Points on a hilly landscape, in no order, each with its height.
From any point a ball rolls to the lowest of the 5 points nearest to it. It stops when none of these is lower. Distance is the straight distance between rows; heights are no part of it.
K_751 height 56.4: [  6  -4  23   2  34 -33  20  -3 -33  10]
K_967 height 25.5: [ 36  56  15 -26 -29  -4   7  14  16  19]
K_433 height 20.2: [ -1 -37 -12   4  30   9  20 -33 -36 -38]
K_480 height 48.7: [  0  -2  19   0  32 -23  20   0 -44  -5]
K_26 height 16.3: [ -4 -46 -15  35  16  11  16 -17   4  -4]
K_81 height 39.0: [-15 -55 -26   8  24  26  17 -47 -31 -43]
K_91 height 15.5: [ 20  50  -1 -29 -13 -19  13   4  15  18]
K_962 height 19.7: [  4 -22   3   3  31  -8  19 -12 -40 -21]
K_334 height 16.9: [-20 -52 -24  37  -1  14   1 -10  17  -3]
K_210 height 38.7: [ 26  26   3  -3 -19 -19 -89  35  28   1]
K_160 height 36.2: [ -3   4 -23  14   8  -7   8  -9  17  14]
K_703 height 10.6: [ -3 -58 -15  33  16  20  14 -28  -2 -20]
K_502 height 45.0: [ 19  19  27   2 -24  15 -54  36  21  14]
K_412 height 19.3: [ 28  51  10 -26 -22  -9  11  13  19  11]
K_457 height 17.7: [  8 -32 -10  24  32   1  24 -18 -19 -16]
K_611 height 72.4: [-61 -34 -10 -11  39  16  10 -20 -76  17]
K_239 height 27.3: [  8 -13  -5  13  35 -11  17  -7 -15  -5]
K_357 height 21.8: [-33 -53 -27  34 -11  10  -6  -5  17  -7]
K_701 height 27.0: [ 16  39  23 -10 -28   9  -1  15  20   7]
K_393 height 47.5: [  7   8   9   1  32 -34  17   9 -15  19]
K_662 height 37.8: [ 18  29  31  -6 -28  16 -14  26  22  10]
K_726 height 19.8: [  5  39  -8 -24   9 -40   9   4   9  30]
K_548 height 42.6: [-37 -38 -26 -16  34   9   7 -34 -60 -21]
K_290 height 53.4: [-26 -24   1 -17  27  -9   9 -28 -65 -14]
K_646 height 40.5: [ 11  26  28 -10 -32  19 -15  25  27   6]
K_882 height 34.5: [-32 -27 -16   9 -31  15 -18   2  31 -21]
K_490 height 10.3: [-19 -39 -25  28  -5  10  -3 -13  22  -1]
K_777 height 35.2: [  5 -12  11   0  36 -22  17 -12 -39  -5]
K_478 height 19.0: [ 17  57   7 -35   0 -38  14  15   8  33]
K_212 height 59.6: [-39 -21   1 -16  21  -6  12 -25 -66  -1]
K_639 height 28.3: [ 15  30  14 -13 -32  12   0  12  27   4]
K_975 height 21.1: [  8  38   4 -12 -29   2   9   4  26   2]
K_154 height 21.2: [  3  26 -15  -6   8 -30  13  -2  12  25]
K_261 height 61.7: [  7   8  26  -5 -23  23 -36  32  24  -8]
K_954 height 26.1: [-12 -82 -17  33  10  36  11 -31  -4 -41]
K_987 height 32.3: [  3  16  -4   0  30 -35  11   6  -4  29]
K_515 height 10.0: [ 21  54  11 -37 -15 -25  15   9  12  27]
K_660 height 32.0: [ 30  34  29   3 -28   1 -62  38  16  25]
K_850 height 48.9: [ -5  12  17  -6 -35  15 -14  18  25 -12]
K_721 height 51.1: [-18   2  10  -8 -32  22 -17  16  29 -16]
K_821 height 33.4: [-17   3 -15   1 -27   2   2  -3  28   3]
K_637 height 28.2: [-22  -8 -20  18 -18   8  -1  -8  27   0]
K_716 height 9.4: [ 17   4  13  -1 -11  13 -71  42  27  -4]
K_95 height 11.0: [-30 -39 -32 -16  33  18  10 -39 -54 -31]
K_803 height 37.9: [  4   0 -17  14  24 -18  16  -3  -1  14]
K_324 height 28.9: [-31 -24 -19   8 -26   3  -9  -7  33  -5]
K_208 height 48.8: [ 33  46  30  -5 -29  16 -12  34  18  25]
K_175 height 39.3: [-14 -31 -13 -12  28   7  10 -38 -53 -29]
K_207 height 48.6: [ 32  40  33   4 -28  19 -24  32  24  19]
K_262 height 23.7: [ 21  44  13 -16 -30   6   8  12  20  10]
K_755 height 20.8: [ -1 -59 -17  23   8  23  18 -36 -12 -36]
K_884 height 59.9: [-46 -32 -14 -16  36   4   4 -29 -70  -9]
K_946 height 28.5: [  8 -15   6  11  34 -15  21  -8 -32 -11]
K_386 height 46.3: [ 45  63  26 -14 -28   3  -1  29  15  27]
K_581 height 18.4: [  4  39  -8 -14  -2 -26  14   1  16  26]
K_460 height 24.5: [-15 -75 -17  40   2  23   0 -17   7 -21]
K_509 height 49.8: [  7  -2  11   4  38 -26  19   4 -27   7]
K_10 height 12.2: [  3 -32 -14  30  22   7  17 -16  -1  -5]
K_47 height 27.1: [  4 -12 -14  18  24 -11  17  -8   1   7]
K_582 height 47.2: [ 37  56  35  -3 -30  12 -26  37  19  35]
K_940 height 49.6: [-25 -27  -8 -11  25  -2   8 -31 -60 -21]
K_376 height 18.2: [ 12  39  -1 -17 -19  -7  12   4  22   9]
K_693 height 36.8: [-10  12  -2  -5 -31   0  -1  -2  28   0]
K_731 height 19.6: [  9 -22  -6  24  33  -6  17 -12 -11  -4]
K_762 height 45.9: [ 10  -3  19  -3  -9  23 -56  48  28 -14]
K_546 height 8.8: [  1 -27  -7   8  38   1  21 -20 -31 -30]
K_379 height 60.9: [-11  -7  17 -13  26 -21  16 -14 -57 -12]
K_981 height 25.6: [-42 -43 -30  23 -21  12 -14   0  26 -18]
K_510 height 17.2: [-20 -24 -23  25  -7   9   1 -10  24   3]
K_753 height 5.3: [ 22  27  25   1 -21   4 -72  37  23  12]
K_817 height 16.7: [ 13  48  -3 -30  -2 -28  15   7  13  26]
K_86 height 11.6: [ -7  12 -16   4 -13  -4   7 -10  21   8]
K_283 height 36.9: [ -4  17  12  -6 -33  11  -1  10  28  -4]
K_156 height 44.5: [-20  -8   0  -7 -35  16 -16  13  30 -24]
K_761 height 34.8: [ 34  67  12 -35 -16 -16  16  19  13  24]

Call two points neighbours if one is among the 5 nearest of the other. Go from one point of each pair to the other, from neighbour to neighbour, staying as low as possible. Name the highest point that can't be avoided.
K_490, K_753 | K_582
K_546, K_86 | K_637
K_95, K_703 | K_81
K_546, K_490 | K_457
K_703, K_490 | K_26

Where does a ball stop that starts at each point below?
K_156 | K_490
K_324 | K_490
K_662 | K_515
K_721 | K_86
K_509 | K_546
K_207 | K_515
K_646 | K_515
K_726 | K_515
K_379 | K_546

For each start below, name every point that the ball comes to, in order.
K_639 | K_975 K_376 K_91 K_515
K_940 | K_175 K_95
K_47 | K_10 K_703
K_582 | K_660 K_753
